Points, in no order, along strands that fork, close into loops and pass close to each other.
In the rows, zero is written as 128.
Two points are linked if the straight distance between their rows is under 176. Some points are linked to none.
Q717: [ 80 154 111 178 138 156 177 122 135 185 164 130  91 151  81 117 144 163
 128 114 138 171  71 156 158 147 118  98 130 122  89 102 111 108  90 118
 155 156 109 133 169 142 122 115  81 112 133 188]
Q738: [109  88  86 120 130 139 109 120 170 158 134 129 216 155 127 187 128 137
 102 135 160 184 148 185 161 139 127  97 133 117 137 110 106 134 164  97
 144  64 124  84 158 147 142 177 117 120  93  86]
Q389: [130 149 111 126 105 171 134 168 105 157 138 105 199 164 139 161 171 172
  96 135 187 143 148  86 185  94 128  98 148 158 194 155 134  91 139 116
  93  69 162 107 146 141 115 132 166 192 120  96]
Q105: [ 69 134  79 121 168 101 105 122 158 155 160 109 135 140 112 145 121 126
  93 136 154 124 117 146 112 160 120 120 118 107 127  92 104 157 110 146
 152 134 120 118 125 133 127 190  70  80 106 156]
Q871: [193  65 186 132 150  44  97  81 117  97  72 150 145  93 170 160 135  89
 139 182 105 135 160 155  85  72 143 104  97 118  95 136 143 135 123  87
 143 107 129 138  64  98 176 119 192 110 142  96]
Q884: [123 123 176  83 111 160 129 137 138  71 152 181  68  54 124  78 128 102
 152 124  65 130 124 125  90 119 125 162 104 140 137 115 113 146  87 157
  98 182 135 184 152 142 101 121 124 108 136 108]
Q976: [ 74 156  59 108 148 151 113 142 165 142 212 145  97  73  89 102 108 191
  70 163 127 124 130 117 113 134 129 119 139 123 137 104 122 120  57 142
  80 192 109 128 128 158  69 162  58  37 148 200]
Q252: [127 120 145 177 118 124 149  79 125 154 113 106 126 148 122 182 152 170
 112 148 125 141 143 164 127 140  90 109 150 161  43 136 140  61 158  99
 173 140 128 130 110 124 148 107 121 120 116 103]
Q380: [136  17 142  80 130  99  77 141 145 110 129 179 160 110 155 119  99  72
 199 164 120 127  94 129  97 123 173 164  99 121 129 106 121 181 157 151
 140  83 115  94 110 156 145 103 125 120 114  34]
Q240: [ 88 113 147 119 155 107  85 116 119  66 160  95 157 134  96  88 134  95
 146 145 124 148 168 118 102 169 136 146 107 117 122 136 123 149 135 154
 137 105 106 115 125 163  92 200 116 128 143 112]
Q383: [118  98 146 143 127 107  94  93 135  92  85 201  82  54 169  94 135 118
 186 133 121 144 152 159  51 111 112 126 134 139  95 112 132 133 139  93
 118 169 161 118 135 136 117 158 138  41 137 104]
Q704: [178  82 159 122 132  98 120 129 118 155  51 189  96  74 162 141 115  64
 213 160  93 113 108 158 103  72 156 120 105 126  96 147 146 191 113 119
 129 108 127 120  79 110 164  67 139 120 136 107]
Q388: [171 195  76 101  99 149 132 185  87 110 117 107 142 105 137 116 137 107
 114 125 148  88 128  72 181 103 134 131 136 127 222 160 134  88 134 149
  29 121 139 157 169 127 120  92 168 155 136 158]
Q783: [ 99 153 151 136 176 108  97  99 161  87 124 110 130 133 114  85 134  92
 130 115 136 119 204 138 121 154 125 155 116  96 128 130 129 148 141 149
 106 104 149 152 120 125 103 192 157 131 126 108]
Q357: [110 127 142 119 134 177 137 149 171 122 112 180  92  98 145  77 108 174
 152  82 180 137 173 129 131 106 135 157 112 107 117  94 132 104 145 133
 131  99 158 110 153 140 111 168 116 121 111  92]
Q784: [117 172  71 155 152 113 143 138 162 158 118  68 161 154 135 167 159 133
  65 148 173 190 154 158 174 135 114  88 175 109 167 129 116 121 138  88
 117  94 146  95 187 122  96 163 117 122 116 168]
Q203: [114 160 115  99 132 169 125 168 132 111 149 116 125 111 102  82 137 197
 104 114 164 127 145 113 131 117 126 123 141 119 153 127 127 103 128 124
 116 158 129 130 157 155 102 166  95 106 142 158]
Q435: [123 175 132 151 148 179 166 168 116 203 122  94 177 224 136 114 166 190
 118 104 130 131  90  84 145 105 127  69 115 122 193 125 152  96 133  70
 103 123 149 116 161 133 120  98 166 207 133 154]
Q91: [141 170 154 127 155 172 152 133 166 145  91 159 112 129 155  73 112 187
 137  83 167  94 175  86 141 100 133 154 134 103 149 137 145 103 183 105
  96 121 173 114 129 107 122 118 156 160 116 116]
Q316: [174 103 173 141 111 128 148 119 122 136 122 128 159 198 118 140 138 140
 130 112  98 143 131 122 148 119 163 150 108 154  90 154 123 102 108 125
 145  69 101 138 113 114 172  90 197 247  83  73]
Q773: [139 139 124  82 118 195 125 152 140 135 152 147  76  58 113  73 102 211
 112 109 133 109 144 109 113 113 112 144 157 113 123 136 134  93 111 113
  97 193 123 118 144 142  89 160  70  58 170 167]
Q626: [108  99 181 124 112 152 150  98 148 106 127 180 100 134 139 125 119 125
 157 117 117 111 142 144 114 121 120 160  96 150  88 111 118 132 118 143
 139 131 133 152 110 119 163 117 143 120  92  52]
Q413: [ 96 133 120 110 139 123  92 115 158  87 145 112 134  94  85 101 152  86
 133 140 108 114 102 160  91 180 105 184 153 128 101  94  95 137 124 165
 119 151 106 179 143 171  98 127 105  79 155 169]
Q905: [132 145 119 171 121 165 167 132 133 153 114 122 147 133 163 155 158 161
  85 116 161 129 173 106 175  92 100 103 146 150 159 166 138  54 178 106
 103 108 179 115 130  96  97 125 146 150 117  94]
Q771: [150 176 158 176 129 127 191 129 112 146 116 110  42  95 139 125 110 146
 132  99 114 129 153 126 133 121 140 113 105 105 100 156 155 114 146 119
 141 163 131 102 116  80 123 105 108 151 151 181]
Q257: [104 134 105 143 129  98 123 110 165 111 106 111 140 124  88 133 172  81
 114 150 121 156 140 194 123 157  99 132 157 119 131 102  95 146 135 124
 124 117 129 161 158 150 120 146 138  93 117 159]
Q710: [136 130 144 161 132 160 155 121 135 153 118 133 175 198 125 129 154 127
 137 132 102 154 118 127 194 112 130 162 123 148 150 172 123  96 119 129
  97  73 125 149 147 128 147 105 169 206 106  75]
Q260: [112 187 122 126 147 199 163 159 119 197 146 121 153 206  82  75 141 208
 122  98 133 117  60  92 129 122 115 102 113 115 176 111 129 106 102  88
  97 153 108 142 157 180 126 122 116 158 155 163]
Q198: [ 98 116 135 101 106 174 101 149 136 120 207 111 106  80 110  88 137 155
 116 100 103  94  80  93  94 161 109 199 143 120 139  94 120 128  97 192
  99 154 116 147  91 153  71 143 101 109 176 154]
Q785: [126 133 134 115 153 140 100 137 118 125 192  91 168 187  90  82  95 133
 137  97 167 119 102  71 126 162 166 177  93  85 165 109 123 161 151 132
 133 104  91 109 147 158 134 138 143 211 141 136]
Q791: [106  67 139 114 156 100 124  98 115 151  76 159 157 146 120 157  86  87
 207 137 103 177  99 172 140 124 154 104 116 143  89 142 143 144 104 114
 168 111  80 127 125 147 172 110  68 105 128 122]
Q790: [150 142  90 149 102 102  96 127 115 115 102 100 111  56 154 134 162 106
 113 133 142  98 158 160 118 115  97  99 151 111 173 136 131 126 172 110
  86 136 195 111 116 123 100 153 152  72 146 153]
Q814: [156  93 134 118 125 122  84 141 152 109 120 159 137 112 145  89 113 127
 163 117 169 116 131 107 135 137 147 188 132 113 134 120 107 160 171 136
 104  47 149 107 119 131 146 116 167 157  90  76]
Q552: [188 155 146 125 113 136  59 133  87 160 131  90 163  99 149 135  86 170
 135 120 159  74 174  95 161 122 168 160 106 107 179 179 138 128 186 130
  98  99 158 103 116  98 131 119 178 162 131 152]
Q372: [112 120 123 132 140 133 100 109 135 158 152  81 186 197 124 175 110 123
  98 115 145 111 137 113 150 155 130 149 122 122 164 136 120 136 159 143
 120  78 135 133 130 117 146 156 140 177 117  91]
Q343: [165 132 149 123 139  94  76 139 102 100  76 116 138  99 157 119 107 111
 190  95 153 149 138 119 148 110 181 147 104  92 114 145 143 162 136 141
 132  75 118  80  90 106 130 161 145 158 142 150]
Q146: [148 126  84 130  92 138 135 157 115 136 155 103  99 126 117 139 136 112
 132 142  99 124  89 155 148 149 109  97 144 134 146 120 123 137 100 130
 143 172 131 136 143 144 133 127  89 115 140 159]
Q690: [137 140 100  95 101  93 142 164 113  46 127 129 113  96 130 113 150 108
 102 130 154 131 128 124 112  98 131 114 114 116 166 110 119 143 113 116
 142 162 136 125 127 110 144 141 155 100 115 155]
Q116: [148 140  83 157 154 105 139 129 167 138  93  96 166 123 150 176 122  59
  52 149 137 137 142 159 171 123  92  96 155 103 190 139 115 130 146  99
  97 118 173 126 166  98 116 114 141 103 121 169]
Q842: [111 102 138  95 109 101 100 154  86  86 152 117 117 104 107 121 151  59
 159 160  69 137  82 131  95 161 144 134 111 139 132 125 132 167 103 181
 163 154 101 131 112 157  89 114 111 133 188 156]
Q250: [131 116  86 101  75 143 142 157 119 116 140 123 152 128 116 137 154 125
 120 159 107 144 152 148 164 123 108  92 147 159 166 148 108 118 110 128
 148 137 133 126 154 153 118 156 130 123 133  95]
Q261: [125 160  90 165 146 121 141 109 151 183 127  70 137 197 118 184 113 130
  66 114 150 130  80 148 147 148 127 127 157 108 132  99  98 138 116  96
 128 138 116 139 167 112 173 128  99 152 116 179]
Q404: [147 154  98 137  99 187 132 159  84 191 160  92 154 151 139 157 141 180
 124 111 142  68  74  74 155 150 108 142 169 149 172 149 125 104 134 149
  78 146 127 150 136 155 144 124 113 145 144 159]
Q646: [140  52 150  84 130 118 133 120 155 147  46 206 126 121 133 143 119  70
 192 173  90 152 107 177 104 113 129 119 138 156  78 132 142 160 112 118
 166 110  99 138 123 149 164  86 109  94 137  82]
Q465: [149 114 143  90 111 207 128 143 133 144 149 173  69  30 118  90  71 178
 152  99 116 123  88 133  99 118 129 158 138 118 108 124 117 133  97 112
 101 187 110 138 139 147 120 106  78  70 154 168]
Q756: [139 163 128 102 119 134 119 150 145  73 102 126 129 121 122  80 154 119
 125 107 119  95 198 107 145 124 112 159 122 111 171 145 115 125 127 156
  95 108 148 147 147 116 101 178 158 148 144 119]
Q330: [ 72  45 115  72 177  97  99 107 137 141 119 196 178 133 130 146  97  71
 193 135 143 170  98 150 114 155 163 108 109 123 123  97 129 173 136 148
 158  93  94 108 151 167 147 135  89  86 118 124]
Q178: [115 154 126 144 154 185 187 111 167 191 106 152 147 183 108 108 125 146
 120 117 130 133 111 134 205 114 123 118 126 125 159 152 112  89 145 108
 120 103 136 149 186 111 131 100 133 174 114 101]
Q507: [167 154 115 148  95 113  96 148  88 148 136 107 139 116 140 179 128  99
 157 134  74  73 107 115 147 166 144 185 116 142 173 141 106 149 150 187
  91  96 142 145  99 105 128  64 166 182 140 138]
Q564: [164  87 149 142 111  92 135  83 120 149  85 121  98 116 126 183 130 104
 135 174  87 123 144 175 135 120 105  97 116 160  49 147 157 102 117  93
 188 158 130 139 101 110 168  85 120 120 112 107]
Q92: [102 129 117 141 148 113 161 106 142 120 131  55 178 205 135 167 124 158
  14 118 151 150 152 124 134 103 110  84 135 117 137 151 133  98 138  79
 149 130 127 136 141  87 157 128 179 159  93 131]
Q233: [126  88 165  83 113 140 117 124 135  60 124 212 101  97 151  93 103  92
 182 123 103 126 161 115  92 103 138 144 100 148 114 128 141 150  94 146
 141 144 122 130 126 137 127 144 122 104 131  55]
Q487: [174 132  90  99  92 141 113 167 137 115 109 137 167 145 125 128 125 138
 112 149 137 133 119 134 189  99 142 127 128 115 193 168 105 119 116  90
 138 117 134 116 167 125 154 107 135 162 102 111]
Q453: [140 169 120 195 124 101 148 117 122 142 112  99  67  69 155 140 147 120
 119 114 119 112 170 154 137 114 112 121 129 110 125 127 141 106 168 136
 101 145 188 120 100  85  92 124 129 126 146 161]
Q555: [172 147 146 143 120 133 156 148 108 146  97 123 114 174 132 144 124 164
 131  93 120 147 131 105 138 112 167 114 117 126 100 148 134 130 108 121
 165  98 101 112 106  94 164 113 161 228 110 141]
Q721: [ 98 143 168 122 151 123 101  92 139  80 134 154 110 123  92  81 121 114
 169 123 134 138 101 148  89 160 122 182 133 122  64 101 121 146  94 141
 132 161  76 164 124 153 132 134 101  75 130 168]
Q47: [133  93 123 100 124 154 136 129 128 142 139 188  77  56 144 120  69 118
 160 134 108 120 118 144 105 103 123  92 134 141 130 135 145 145 100 112
 158 196 113 107 137 146 121 128  45  50 145 147]
Q768: [164  94 107 100 103 119 138 142 124 145 116 151  86  95 132 135  92  89
 159 152  91 103  72 161 110 124 111 101 134 128 133 115 142 173 106 122
 155 174 119 136 116 130 167  79  82  92 136 148]
Q886: [106 170  92  66  76 166 130 180 104 119 191  74 154 170  92  89 162 167
 117 125 111 144  55  64 106 155 124 136 166 140 179 106  88 132  90 144
 114 166  98 137 166 155  99 152 131 156 178 135]
Q214: [104 169  43 104 126 146 130 140 137 155 139  73 149 146 115 146 140 143
  66 155 163 129 140 117 176 143  84  90 185 142 168 124 106 115 137 109
  97 145 153 129 186 146 102 168  93  63 135 174]
Q996: [159 210 113 115 122 156 162 182  81 139 120 131 144 171 129 115 154 141
 116 100 113 100 104  55 145  90 141 102 121 144 208 164 141 108 126 126
  67 116 125 173 160 124 123  75 193 207 128 159]
Q512: [ 73 148  81 147 143 167 197 106 168 172 145 141 138 143 143 159 149 186
  77 124 170 145 158 125 175 120 107  81 144 156 136 112 127  65 178 112
 122 120 163 107 173 118 111 140 124 106 107  82]
Q458: [153 115  98 138 131 101  99 103 160 128  86 150  95  56 157  94 140 111
 152 146 119 136 163 168  91 109  89 102 163 108 132 133 128 119 170  93
 110 166 176 112 147 126  97 146 131  36 144 142]
Q739: [117 178  83 107 114 151 156 161 118 148 150  81 152 171 101 127 165 206
  90 127 172 122 138  89 142 113 104  79 169 150 163 130 131  94 135  99
 125 149 145 123 163 156 112 157 113 123 140 145]
Q945: [ 45 140  67  98 150 136 111 130 154 138 181 175 135  81 111 108 107 162
 104 140 169 138 125 138 114 135 137 102 114 130 121  81 110 139  98 116
 140 172 114 106 147 153 108 172  68  39 114 163]
Q245: [107  97 105  88  95 122 134 107 136 108 142 137 183 161 105 148 160  94
 118 185  80 143 131 149 128 159  86 108 155 174 118 112  96 121 126 134
 162 142 111 160 149 157 144 128 137  96 108  64]
Q587: [136 141 178 128 148 151 125 117 128 111 119 151  90 121 108  68  56 163
 182  85 163  79 134  93 131 118 171 178 104 102 114 121 143 173 136 140
 125 120 141 130 100 112 166 104 140 157 116 108]
Q521: [116 146 186 181 162 157 135 115 117 169 159  99 148 155 116 128 127 183
 117 102 152 130 149 129 141  96 140 113 100 117 151 151 163  90 167 105
 138 114 145 135 121 129 132 109 153 184 117 148]
Q333: [126 146 153 204 154 144 159 129 137 159 146  84 147 137 143 156 157 179
  70 120 133 167 172 130 178  79 132  90 118 124 151 157 159  67 154  94
 153 104 174 102 134  98  89 111 150 188 141 141]
Q247: [ 60 111 147  80  95 154 138 133 100  80 204 126 118 141 110  91 142 159
 135 106 131 175  71  99  77 137 133 133 126 161  98  93 110 136  73 162
 170 148  73 121 122 163  90 157  99 121 151 108]
Q59: [ 63  80 143  89 121 156 107 113 142  91 208 148 147 140 109 111 121 144
 131 129 120 137 112 111  79 188 120 171 140 161  70  79 108 133 127 187
 151 136 105 130 104 174  79 166 115  95 143  68]
Q935: [ 71 138  77 133 162 143 162 105 190 157 123 177 131 113 151 144  99 169
  99 127 178 163 189 161 150 118 136  94 111 126 110 102 115  98 175  94
 164 131 151  70 173 117 100 165  79  86 104 106]
Q615: [129 183  83 169 116 146 144 131  89 154 143  49 125 168 116 176 169 134
  95 118 118  93 108  90 156 168  86 118 180 161 142 126 145 106 124 153
  84 144 132 170 135 133 117 128 123 156 148 176]
Q958: [167 133 128 116  92  78 122 149  80 110 138 116  94  80 126 128 140  61
 147 160  37 109 152 135 103 149 134 113  92 131 151 146 146 159 110 177
 158 144 135 137 103 125  99 124 125 152 161 171]
Q760: [ 74 134 139 131 154 143 140 104 163 109 115 182  85 133 142 102  91 158
 152  93 166 136 163 122  90 131 128 138 132 118  57 107 144 126 121 134
 137 153 119 115 126 123 127 191  72  78 110 108]
Q52: [123 152 145 177 105 153 132 103  89 170 152  88 138 173  99 163 162 152
 120 136 103 109 117 133 157 150  84 134 156 177  93 147 141  87 121 133
 146 153 139 159 119 155 145 105 120 142 134 139]
Q896: [157 178 161 145 154 137 161 147 151 100  92 132 128 133 142  77 144 163
 104  91 145 130 205 110 146  97 137 125 114  98 141 156 150 113 145 116
 105 103 149 126 122  89  93 158 177 173 137 143]
Q460: [152 187 122 134 118 171 190 169 132 154 122 116  68 103 117 110 114 154
 121  92 120  85 114 125 151 125 133 127 141 104 146 136 127 107 139 135
  74 153 141 135 148  97 113 106  86 143 161 189]
Q284: [ 96  66  95  98 135 134 104 123 157 144 141 149 189 135 112 138 127  87
 157 152 142 164 109 174 146 152 148 133 103 124 160 114  97 158 135 144
 154  84 116 109 171 171 122 149 104 138 121 101]
Q562: [113  61 136 157 163  74 129  78 168 129  71 150 131 118 172 183 118 100
 129 146 144 132 158 182  99 113 129 105 127 105  75 112 140 131 150 106
 153 103 148 100 104  87 145 151 111  88  92  90]
Q138: [101 191  89 146 176 102 157 158 122 145 143  92  74 155 113 119 129 168
  74 145 148 160 148 115 131 151 115  80 155 110 105 148 132 119 105 114
 142 175 110 105 136 113 100 152  70 108 129 179]
Q495: [ 72 159 108 138 159 103 139 142  85 108 121  93 105 157 108 135 146 124
 124 149 128 191 118 133 107 148 124  86 152 136  64 139 134 135  70 135
 162 134  82 117 124 141 120 174  71 106 121 172]
Q523: [153 109  91 160 110  79 147 117 126 127 135  89  99 108 165 190 139 113
  69 163 117 117 161 146 136 111  96  47 153 149 124 147 163 106 149 107
 154 163 180  94 107  86 116 127 119  90 102 137]
Q451: [132  64 151 106 113  79  86 109  95 105 100 180 123  73 146 119 135  84
 190 163 108 135 120 140  36 105 116 108 141 133  97 111 159 162 148 120
 151 151 109 142 105 177 143 120 136  51 161 107]
Q77: [ 86 132 123 150 125 125 180 109 153 111 109 166  56 100 132 121 134 140
 121 131 134 163 127 153 109 132 102 106 151 146  71 109 133 113 126 114
 153 184 121 124 152 118 108 135  85  63 100 153]
Q766: [180 174 145 119  96 149 133 180 110 137 129 124 111 137 115 105 126 159
 163 103 102 120 115  97 147 124 189 143 103 117 157 156 131 152 118 153
 118  88 112 117 128 119 142 108 142 233 127 143]
Q952: [120 167 107 157 177 104 174 114 135 136 136  72 111 197 123 143 101 171
  39 151 150 177 136 116 139 114 122  80 144 107 102 156 139 102 136  72
 176 172 103 116 130  85 138 120  98 144 101 167]
Q600: [129 138 158 154 157  80  59  99  85 107  99 106 111  90 142 104  99 124
 205 106 144 151 160 132 103 132 143 138 106 105  88 148 154 138 143 138
 139 110 116  99  75 110 115 169 121  99 144 157]
Q654: [168 153  89 145  98 144 110 174 118 164 133  90 182 174 154 176 161 143
  87 109 141 149 124  88 166 106 165 135 133 133 187 140 123 125 120 116
 110  66 144  93 123 110 141 122 182 234 119 138]
Q321: [ 86  99 130 158 146 103 109 105  96 137 133  95 150 161 118 172 130 151
 141 139 147 197 115 164 137 138 151  98 128 134  66 121 148 120 104 123
 182  98  94  86 121 150 155 173  76 145 117 136]
Q838: [145 112 152 127 115 136 185 126 133 126 108 139 101 153 131 129 113 133
 109 119 112 115 145 139 159  95 130 112  90 126 120 161 121 118  99 120
 165 137 125 134 109  87 169 107 135 158 117  91]
Q519: [182  83 130 146 135 104 113 139 144 119  83 123 179 118 156 140 129  94
 156 124 150 152 133 158 147 121 137 147 124  94 132 151 115 153 131 117
 133  61 136  90  96 113 143 135 162 161 112 118]
Q702: [187 140 132  72  78 156 145 178 119  91 122 142  54  66 121  84 121  84
 134 119  57 114  87 137 118 134 115 136 138 132 136 131 106 144  85 142
  94 153 132 160 150 124 126  74 120 129 131 159]
Q16: [ 62 166 124 151 141 142 149  99 144 121 202 137  87 114  77  82 141 183
  85 141 129 133 118 127 113 147 118 132 143 140  82 131 128 106  78 131
 111 188  98 146  99 151  94 154  87  62 131 182]
Q908: [160 170 108 137 124 138 117 154 116 124  88 136 172 108 161 154 139 100
 106 114 195  91 131  75 180  98 123 148 138 117 202 167 111 112 164 131
  31  88 145 158 154 103 134  82 192 146 109 119]
Q306: [150 109 119 119 101 109 111 106 118 118 104 103 189 170 128 180 160  70
 121 172  86 110 126 159 138 159  74 144 162 173 136 143 110 123 150 130
 128 113 133 175 131 145 155 100 163 112 116  87]
Q585: [157 114 100  72 102 136 100 150 135 127 141 143 161 180 132 125  92 129
 126 134 160 121  97 105 152 115 157 152  94 125 180 131  94 145 112 121
 155 124 115  95 139 125 180 127 125 177  91  75]
Q175: [130  87 168 125 146  96 114 102 135  89  79 136 138 160 127 110 129  70
 186 121 126 167 111 153 128 161 147 180 126 131  75 104 123 162 110 153
 159  65  84 134 130 146 150 122 129 154 122  89]
Q228: [160  85 165 162 119  53 150 113 121  72  76 158  99  91 177 156 178  90
 113 154 123 137 150 145 101  82 138 101  93 133  84 105 145 138 106 104
 150 134 149 134  81  91 166 106 182 107 119 115]
Q681: [ 82 165 142 116 142 177 156 110 128 134 178 133 146 181  86  97 141 160
 104  99 126  88  94  84 110 160  85 161 149 149 136 123 118 111 124 156
  96 152 107 191 127 153 116 127 137 119 140 121]
Q431: [ 84 142  82 148 163 128 140  97 166 194 153 115 129 159 116 178  92 126
  51 143 149 102 120 159 149 147  98 100 134 115 136 121 101 127 144 102
 140 164 131 130 135 111 148 135  84  71  96 162]
Q606: [129  69 146 141 124  62  94 118 138 124 103 164 138  85 142 146 188  52
 162 161  87 124 135 166  70 124 119 130 114 139 111  92 144 169 118 164
 145  89 153 129  86 148 100 128 159 133 154  81]
Q345: [147  64 134 134 165 110 136 112 164 129  53 187 166 112 157 150  95  99
 157 127 167 170 132 165 157  93 155 124 122  93 109 117 133 139 127  97
 146  70 126  84 115 101 156 140 136 107 107 100]
Q432: [161 185 120 137 145 163 187 159  99 200 100 110 156 197 154 151 126 150
  96 104  97 103 119  50 175  86 140  64 113 149 181 160 161  82 131 100
  92 109 133 148 142 102 130  80 198 220 130 161]
Q300: [141 111 148 141  90 120  97 125 124 114 135 146 120  86 128 126 149 115
 153 139 107  79 135 148 107 131 111 161 131 139 132 125 120 122 144 145
 124 141 150 156 106 137 144 110 142  96 128 105]
Q135: [181 131  76 144 101 132  96 166 122 146 135  80 181 160 155 190 158  83
 110 152  96 135 129 125 177 147 138 155 150 133 195 154  98 149 127 125
  93  69 149 111 138 134 124 151 155 214 132 141]
Q583: [134 145 142 116 100 151 117 153 113 139 170 107 104 124 122 115 152 158
 146  95  95  71  99  83 100 188 127 199 143 143 120 113 119 135 137 206
 107 119 118 141  94 144  90 121 122 164 155 136]
Q436: [ 34 142 157 131 163 139 128  89 140 103 172 177  98 128  85  81 135 150
 124 119 136 159 119 132  81 161 119 160 128 151  17  94 135 115  57 142
 134 166  85 154 108 161 100 153  93  63 118 158]
Q752: [179  94 143 161 137  72  85 129 117 130  81 190 105  57 168 116 158  56
 191 137  92 118 148 162  82  93 140 128  88 116 135 131 143 179 116 136
 102 100 163 108  69 102 115 122 174 125 162  88]
Q3: [170  36 146  94 116  71  93 128 128  88 119 149 156 117 168 159 103 112
 165 163 130 112 131 118  99 101 175 143  90 129 107 124 127 160 143 134
 145  78 113  89  75 118 185 120 159 160  90  48]
Q344: [120 132 147 161 158 140 199  90 176 139  94 156 108 143 136 128 103 149
  95 127 149 139 137 147 171 105 135 121 116 102 111 137 131  93 143  82
 155 140 134 120 153  83 137 101 126 151 112 110]
Q687: [155 120 146 159 118 106 108 120 109 148 136 120 141  89 157 175 132  85
 121 157  91  77 149 164 164 115 123 135  92 135 169 154 127 126 136 154
 113 112 173 163  92  91 133  89 156 141 126 117]
Q582: [105 153 115 156 151  86 164 109 162  94 110 143  96 119 104 113 156  78
  93 170 108 163 137 189 131 134  91  85 153 140  87  95 114 135 106 114
 152 162 131 157 153 122 115 123 137  70  96 144]
Q821: [172 177 118 127 116 166 103 159  80 181 135  82 154 123 130 133 117 212
 116 100 180  70 134  72 135 131 144 138 131 115 199 149 144 106 170 125
  94 133 141 110 130 149 124 122 126 153 161 182]
Q424: [115 117 147 113 136  98 114 139 103  86 123 114 120 170 120 119 120  56
 186 126  90 150  64 130 112 192 173 177 114 122  94 100 117 167 111 181
 153 123  64 126 139 140 114 109 108 187 163 132]
Q614: [167 206  77 123 104 150 173 198 130 136 111 119  91 120 114 115 141 150
 102  95 158 136 112 128 169 112 153  99 115  88 188 106 128 124 105 119
 110 138 149 115 165 120 109 112 112 179 156 181]
Q449: [175 159 147 145 149 108  97 120 109 154 112  94 133  94 145 162  58 145
 129 101 143  91 163 123 142 112 180 149 102  68 156 155 128 154 163 105
 119 119 151 100  90  61 154  85 172 170 136 161]
Q478: [155 102 165 112 142 131  88 133 133 107 146 142 100 101 120  46  66 132
 203 110 153 100 119  74 120 149 169 221 128 102  99 111 123 186 171 155
 102  88 138 107  99 128 150  88 158 155 108  71]
Q860: [ 94  98 178 124 165  76 117  90 128  81  63 174 122 136 157 109 122  60
 187 112 149 163 154 142 101 131 147 135 109 123  70 106 160 152 112 146
 122  86 114 127  95 123 130 167 123 103 123  91]
Q604: [149 158 129  97  88 165 130 198 110 146 163 124 102 148 127 110 143 135
 158 103  72 103  86  75 123 162 159 168 124 147 165 138 100 131 113 202
  92 108 111 143 140 128  98  93 114 216 149 121]
Q42: [105 134 190 173 167  76 113  68 102 101  66 117 117 122 140 133 119 125
 182 103 162 187 154 146 113 131 132 132 136 114  43 134 164 117 137 119
 145 103  92 118  93 121 145 148 109 102 120 145]
Q204: [ 47 138 154 131 132 150 129  82 144 123 187 147 127 148 102 114 167 143
 111 117 132  85 131 111 103 165  97 171 135 159  98  77 113 118 126 181
 116 135 144 170 124 158 101 146 138  96 115  98]
Q533: [117 173 158 179 121 154 170 101 121 176 132 120  90 154  80 134 134 143
 120 111 108 104  79 159 160 157 110 143 122 141  96 123 126 108 107 128
 138 155 127 178 133 138 151  74 102 148 139 161]
Q591: [ 94  33 150  77 178  72 111  90 142  91 108 199 164 141 149 116  68  43
 194 140 126 157 128 123  98 120 165 122 105 135 103 102 164 173 129 155
 141  91  99 116 121 152 151 143 112  98 145  52]
Q673: [106 165 172 143 178 172  92 120 106 168 195  83 172 177  83 106 112 168
 136  96 147  94 136  77 142 145 151 140  87 107 181 131 165 130 174 137
 111  87 136 132 122 167 116 142 140 195 139 152]
Q550: [127 154 140  54  69 186 147 178  85  96 195 103  86 111  97  77 144 152
 102 111  91 133  76  82 105 130 118 137 123 160 154 123  94 118  76 164
 120 175 104 160 149 135  86 116 123 143 141 128]
Q58: [ 99 115 165 134 115 145 107 111 135  85 108 187  60  21 121  85 124 111
 177 117 100 158 126 155  75 113 132 148 114 140 110 110 138 131  96 122
 107 182 148 154 150 135 110 139 116  62 146 151]
Q279: [112  62 129 152 144 107 126  83 197 142 115 109 189 131 156 199 112 136
  75 128 162 165 173 183 141 120 122 102 129 100 107 115 125 106 168  89
 134  73 151  87 116 102 151 151 147 103  92  71]
Q419: [121 101  63 141 127  96 128 121 136 156 141  94 129 117 127 162 151  91
  96 190  99 136 151 162 114 134  82  42 179 157 129 127 149 150 139 127
 148 150 162 118 119 157 122 145 110  58 107 127]
Q38: [143  81 139 142 132  53  86  89  93 127  88 137 143 106 136 153 106  93
 177 152 133 125  96 162  69 130 124 113 152 116  88 132 144 162 149 102
 161 147  86 129  89 134 170 109 113  53 142 160]
Q62: [113 113 160  76  59 159 147 158  88  86 177 158  83 132 122  98 146 136
 130 103 115 143  62  86  94 119 122 143 112 145 116 102  94 142  81 155
 161 155  87 142 132 133 126 113 135 140 114  94]
Q439: [140 159 111 139 139 124 129 102 139 110 116 114 160 147 130 160 116 106
  72 121 174  98 122 110 166 127 102 138 149 117 189 139 108 116 169 100
  89 129 146 156 165 104 156 108 172 105 115 144]
Q605: [117 121 127  97 121 154 109 139 137 113 179 134 146 173 101  92  82 138
 145 117 135 115  73 107 129 162 148 188 117 123 134 110  99 153 128 151
 156 136  87 127 131 156 153 135 116 139 133 100]
Q469: [161 164 136  93  70 145 138 160  62  87 168 110  91  86 112  87 164 162
 109 106 105  72 140  75 104 125 116 137 138 153 168 139 131 101 107 151
  91 176 127 154 144 134 114 115 157 107 144 171]
Q641: [181  94 125 147  75 100 152 117 115 129 109 132  74 100 155 157 126 110
 121 167  86 134 168 150 107 111  92  66 153 164  74 163 178 112 152 105
 176 175 138  95 106 121 123 120 103  84 122 119]
Q500: [102 117 135  98 124 167 116 116 135 113 210  99 171 219  94  97 120 135
 104 122 119  84  59  67 102 192 107 196 143 154 140 120 107 129 139 172
 117 153  90 148 122 159 101 128 147 141 158  89]
Q525: [161  98 116 156 130  74 135 118 130 133 120  59 145 149 166 199 111 111
  48 140 121 138 171 138 145 101 118  87 128 122 125 153 135 112 129 100
 152 123 146 120 100  78 154 137 159 140 108 133]
Q607: [180  61 192 142 127  79  95  97 117 117  87 136 125 121 144 165 123 117
 167 157 106  90 170 149  94 120 147 151  81 148  50 120 139 136 125 128
 154 103 130 138  54  91 169  89 180 146 111  57]
Q482: [154 108 137 132 129  66 108 123 105  76 110 126 136  98 149 146 105 126
 122 136 163 121 130 125  94  95 139 115 122  96 114 136 138 137 154  90
 162 168 115 105 105 100 163 131 127  83 110 163]

A fork is a point with three links, a tip a point with one. Leave the first point through the second and follow the links. Name the first fork or tip that comes.
Q435, Q432 | Q250
Q146, Q768 | Q260
Q91, Q357 | Q261
Q721, Q413 | Q240

A piece is all that can be reached along the links. How many separate loops has the piece of each point below (a circle has one, a figure eight two, a Y none), and how many tips (points with one link)?
Q721 | loops 0, tips 2
Q550 | loops 0, tips 6
Q92 | loops 0, tips 4
Q380 | loops 1, tips 4

How many points has the smallest loop of links through each point below? Write 0 if it is on no loop.
Q860 | 12
Q555 | 6
Q487 | 0
Q92 | 0
